The views of a scene show one set of named points, each view turned or mirrored, shifted and resized as a whole, with a little noise and some points left out.
In the rows, 128 means zero.

Scene 1
View 1
Z743: [152 201 205 129  82  99  52 204  73 119  28 158 139  59 133 128 223 116
 136 176 121 176  99  85 134 157 122  97  55 114  62 133 120 113]
Z219: [102 122 153  82 109 122 101 148 103 137 122 174 148 115  91 141 213 100
  97 155 138 127 113 141 107 151 135 107  73 115 124 127 198 104]
Z582: [111 133 111 112 137 121 100 148 149 106  91  77 104  85 111 113 179 120
 108 175  96 171 154  96 154 190 138 114 109 125 109 129 159 118]
Z794: [134 142 133 114 110 121 100 158 114  48  99  73 102  83 106 139 198  97
 113 148 111 164 125 116 148 200 163 102  52 108 115  71 166  85]
Z254: [116 156 156  52  46 131  28 148  79 140  61 145 146  76  83 193 141 128
 144 135 133 121  89  65  83 174  97 132  85  79  86 125 151 156]
Z181: [102 147 107 106 128 120  80 150 164 150  66  79  97  66 119 115 166 134
 129 184  96 175 152  65 140 178 108 126 145 129 102 164 137 149]
Z547: [ 88  92 111  89 144 128 134 137 132 130 152 135 128 131  92 123 218  90
  72 160 129 127 137 156 124 159 147 103  95 135 152 124 212  96]
Z778: [ 57  98 103  53 137 135  92 125 152 207 118 145 137 113  91 127 154 135
 115 173 128 116 140 104  97 135 101 135 163 143 128 192 198 167]
Z695: [ 85 109 113  51  96 143  77 123 124 144 116 118 133 103  84 169 146 126
 121 148 125 113 123  96  88 167 119 133 109 101 128 130 183 142]
Z586: [ 97 121 102 101 145 124 110 138 162 126 109  91 106  95 108 112 181 118
 105 182 102 159 159 102 142 175 131 112 121 136 125 141 170 125]
Z483: [ 58 103  79 110 187 121 123 139 201 192 110  83 101 102 122  66 178 133
 100 213  92 164 183 101 151 157 113 117 185 175 128 206 169 145]
Z585: [ 87  94 103  80 139 133 117 134 134 132 137 117 121 121  87 133 181 105
  86 158 122 126 139 129 112 167 139 116 106 130 143 128 205 112]
View 2
Z547: [158 113 111 132 111 125 138 106 129 128 126 137 137 102  90 138 104 100
  96 135  93 173 147 148 172 148 141 106 103 105  92 116 130 117]
Z586: [121 135 121  77 123 126 178 102 130 150 121 161 118 107 131 148 140 122
 154 152 109 145 102 115 141 126 120 141 129  86 113 147 164 125]
Z254: [151 101 141  56 182  95 113 146 150 120  70 123 177  93 158  77  98 146
 177 129 180  96 130 111 146 201 131 122 120 205  85 125 118  93]
Z778: [165 127 152 100 152 123 196 125 121 103  96 164 113 163 109 129 100  99
 146 136 116 154 148 205 153 157 162 134 133  91 105 144 127 127]
Z794: [101 111  77  75  85 116 100 100 145 178 130 130 158  33 150 145 140 148
 129 137 116 142  96  42 149 125  94 109 102 145 103 123 166  98]
Z219: [158 108  96 108 119 107 108 117 152 123 124 120 139 111 121 114 112  97
 110 119 100 158 142 131 188 158 146  96 120 141  94 101 152 111]
Z695: [150 113 145 104 152 117 164 124 124 124  85 148 164  97 114 123  93 137
 135 140 137 138 143 144 136 162 128 124 103 141  94 132 112 104]
Z181: [116 144 141  39 149 114 192 115 142 145  98 168 120 116 167 138 138 137
 189 159 148 109  91 111 128 136 123 154 155 104 124 166 163 136]
Z483: [131 149 146  75 117 138 242  98 118 132 113 192  73 159 119 181 146 103
 161 163  99 149 102 171 140 104 148 167 161  20 140 167 166 156]
Z582: [ 95 129  97  54  98 122 157  92 145 165 133 159 109  87 163 163 164 130
 164 158 107 130  82  74 141 105 108 143 141  80 132 152 198 128]
View 3
Z778: [145 135 128 207 127 140 163 128 128 106 148  93 119 139 111 173 110 107
 151 143 115 118 181 160  78 136 166 136 106 163 112 162 130 166]
Z695: [136 134 126 191 143 162 134 125 107 116 148 128 129 152 135 162 101  99
 122 112 106 137 183 140 113 124 108 137 127 106 130 112 110 116]
Z794: [126 139 178 120 158 169 142 108 135  83  83 164 156 204 124 124 166 124
 131  60 120 126 149 115 171  91  63  80 116  53 120  95 110  60]
Z254: [103  90 146 156 127 146 117 101  89  99 187 147  91 127 178 134  75  95
 125 132  99 160 185 126 143 122 108 117 129  60 156  74  64  99]
Z483: [140 166 201 186 152 133 192 119 161  90 107  84 161 165  58 155 163 168
 201 127 122 112 172 179 115 150 184 122  97 173  76 187 136 175]
Z219: [157 129 116 163 114 148 144 108 138  94 122 135  82 161 141 143 150  71
 114  86 130 104 149 125  99  91 113  90 105  86 125 126 132  97]
Z586: [130 147 182 163 155 152 165 113 141  90 113 121 159 180  96 150 151 141
 167 102 115 124 167 151 132 125 133 107 105 118 103 146 120 123]
Z743: [109  89 201  83 113 129 155  62 140  58 144 159  54 123 161  95 145 111
 171 120 119 113 155 110 188 107 129  59  97  23 139  76  85  88]
Z181: [117 139 205 143 150 144 169 101 139  80 123 129 142 159 104 130 150 148
 181 110 112 126 173 150 160 132 136 104 112 103 110 127 105 120]
Z585: [153 146 125 186 142 158 148 128 130 105 110 125 139 178 110 163 149 104
 130  85 122 108 157 139  98 107 110 112 107 116 107 146 137 114]
Z547: [172 161 122 173 135 160 152 121 149  97  87 119 128 190 107 157 173  89
 114  75 131  96 143 140  86  97 108  94  97 117 107 156 155 103]
View 4
Z695: [144 122 134  78 113 116 191 127 124 153 125  99  88 125 137 142 132 173
 106 156 127 113 141 151 139 162 107 104 133 131 154 155 130 107]
Z585: [142 142 133  83  95 105 171 128 123 114 131  98 117 125 146 143 145 137
 104 146 117 114 143 115 126 174 127 117 135 142 174 157 146 119]
Z547: [143 149 134  82  91  92 160 138 125  96 123  92 137 130 152 139 158 126
 108 135 120 110 140 106 115 170 139 120 134 154 192 148 157 126]
Z586: [ 87 124 137  93  91 122 155 115 125 122 152 114 130 133 145 138 154  83
 118 183 119  94 116 107 162 170  99 142 154 114 140 155 126 109]
Z778: [114 123 147  58  78 139 205 134 144 154 146  93 126 154 118 146 112 165
 109 170 119  92 152 102 147 173 122 140 148 146 158 163 111 110]
Z582: [ 93 126 127 108  97 100 126 109 120  89 146 120 125 120 159 133 181  64
 126 172 125  98 105 129 158 170  95 133 144 102 138 150 140 113]
Z794: [143 131 120 113 122  71 117 117 108  84 115 121  99  96 164 124 192  99
 116 139 141 140 106 167 130 156  86  93 133 106 150 134 154 127]
Z743: [ 85 127 148  93  97  93 123 145 170 108 105 134 111 123 149 117 201 134
 138 144 201 126  92 181 137 108  33 114 162  97 131 110  87 159]
Z181: [ 84 105 134  96 105 129 155 109 128 137 149 119 109 129 135 129 144  95
 121 190 129  93 121 143 170 161  77 137 152  96 116 153 112 102]
Z219: [144 149 142  75  91  90 159 147 151 114 114 101 125 130 145 136 164 163
 114 128 150 121 134 129 114 145 102 113 138 148 181 136 129 148]
Z483: [ 72 126 140  79  69 141 173 108 127 125 174 102 157 153 130 144 128  69
 113 197  94  69 137  75 168 189 126 168 158 130 147 172 127  86]
Z254: [135 110 137  78 120 115 175 145 144 168 108 115  63 112 127 136 150 202
 116 152 171 129 127 200 139 122  58  90 146 105 127 134  95 132]
View 5
Z585: [ 95 125 128 109 141 143 109 134 135 126 101 121 138 133 128 128 129 112
 154 117 115 134 123 114 102 135 134 125 135 105 158 144 147 150]
Z254: [125  89 119  83 113 117 146 138 115 139 152 107 142 145 162 107 148 108
 112  72 111 144 140 118  86 129  98 109 109 119 142  95 162 113]
Z181: [129 128 119 133 125  98 133 142  96 138 123 120  91 122 129 110 112 119
 132 107 125 117 115 136  71 122 106 115 121 133 137 127 129 149]
Z778: [103 138 129 120 120 126 119 138 118 136  89  87 125 147 157 132 129 133
 152  97 132 130 132 135  76 121 124 113 136 102 187 146 147 152]
Z483: [108 167 130 155 132 108 111 146 100 133  78 108  86 123 119 127  96 131
 159 123 128 109 108 139  60 123 127 118 138 116 172 163 122 178]
Z743: [114  96 139  90 139 116 131 148  88 168 190 114 103 147 155 107 115 104
 126  84  77 140 114 107  93 120 114 112  86 124  96 117 114 121]
Z586: [112 129 128 125 139 122 117 138 117 130 116 125 108 122 118 114 114 117
 149 116 117 121 113 116  84 131 123 118 125 119 146 145 131 156]
Z219: [ 96 111 140  87 143 148 109 136 127 142 132 112 142 150 151 129 134 107
 153 103  97 145 122 102 109 127 137 122 116  99 144 140 136 136]
Z695: [113 113 114  99 122 131 128 132 128 124 111 118 146 137 141 121 146 116
 138 100 124 136 136 120  94 133 113 116 131 112 162 121 161 134]
Z582: [113 125 124 130 147 119 118 140 109 135 134 144  89 116 101 114 100 111
 148 127 103 118  91 113  84 131 126 126 118 132 121 143 116 156]
Z794: [112  94 117  91 156 150 119 122 139 126 156 168 135 118  91 105 132  89
 139 131  88 136  99  82 125 146 127 131 113 130 104 122 140 135]
Z547: [ 89 125 136 104 154 154  99 136 138 129 108 128 140 134 118 132 131 110
 165 127 106 137 115 100 111 130 141 125 130 102 155 157 133 155]

Which points are out of place in each view (at most two, in the order of its rows)? Write none if all are in place.
view 1: Z582
view 2: Z547
view 3: Z181
view 4: Z586
view 5: Z794
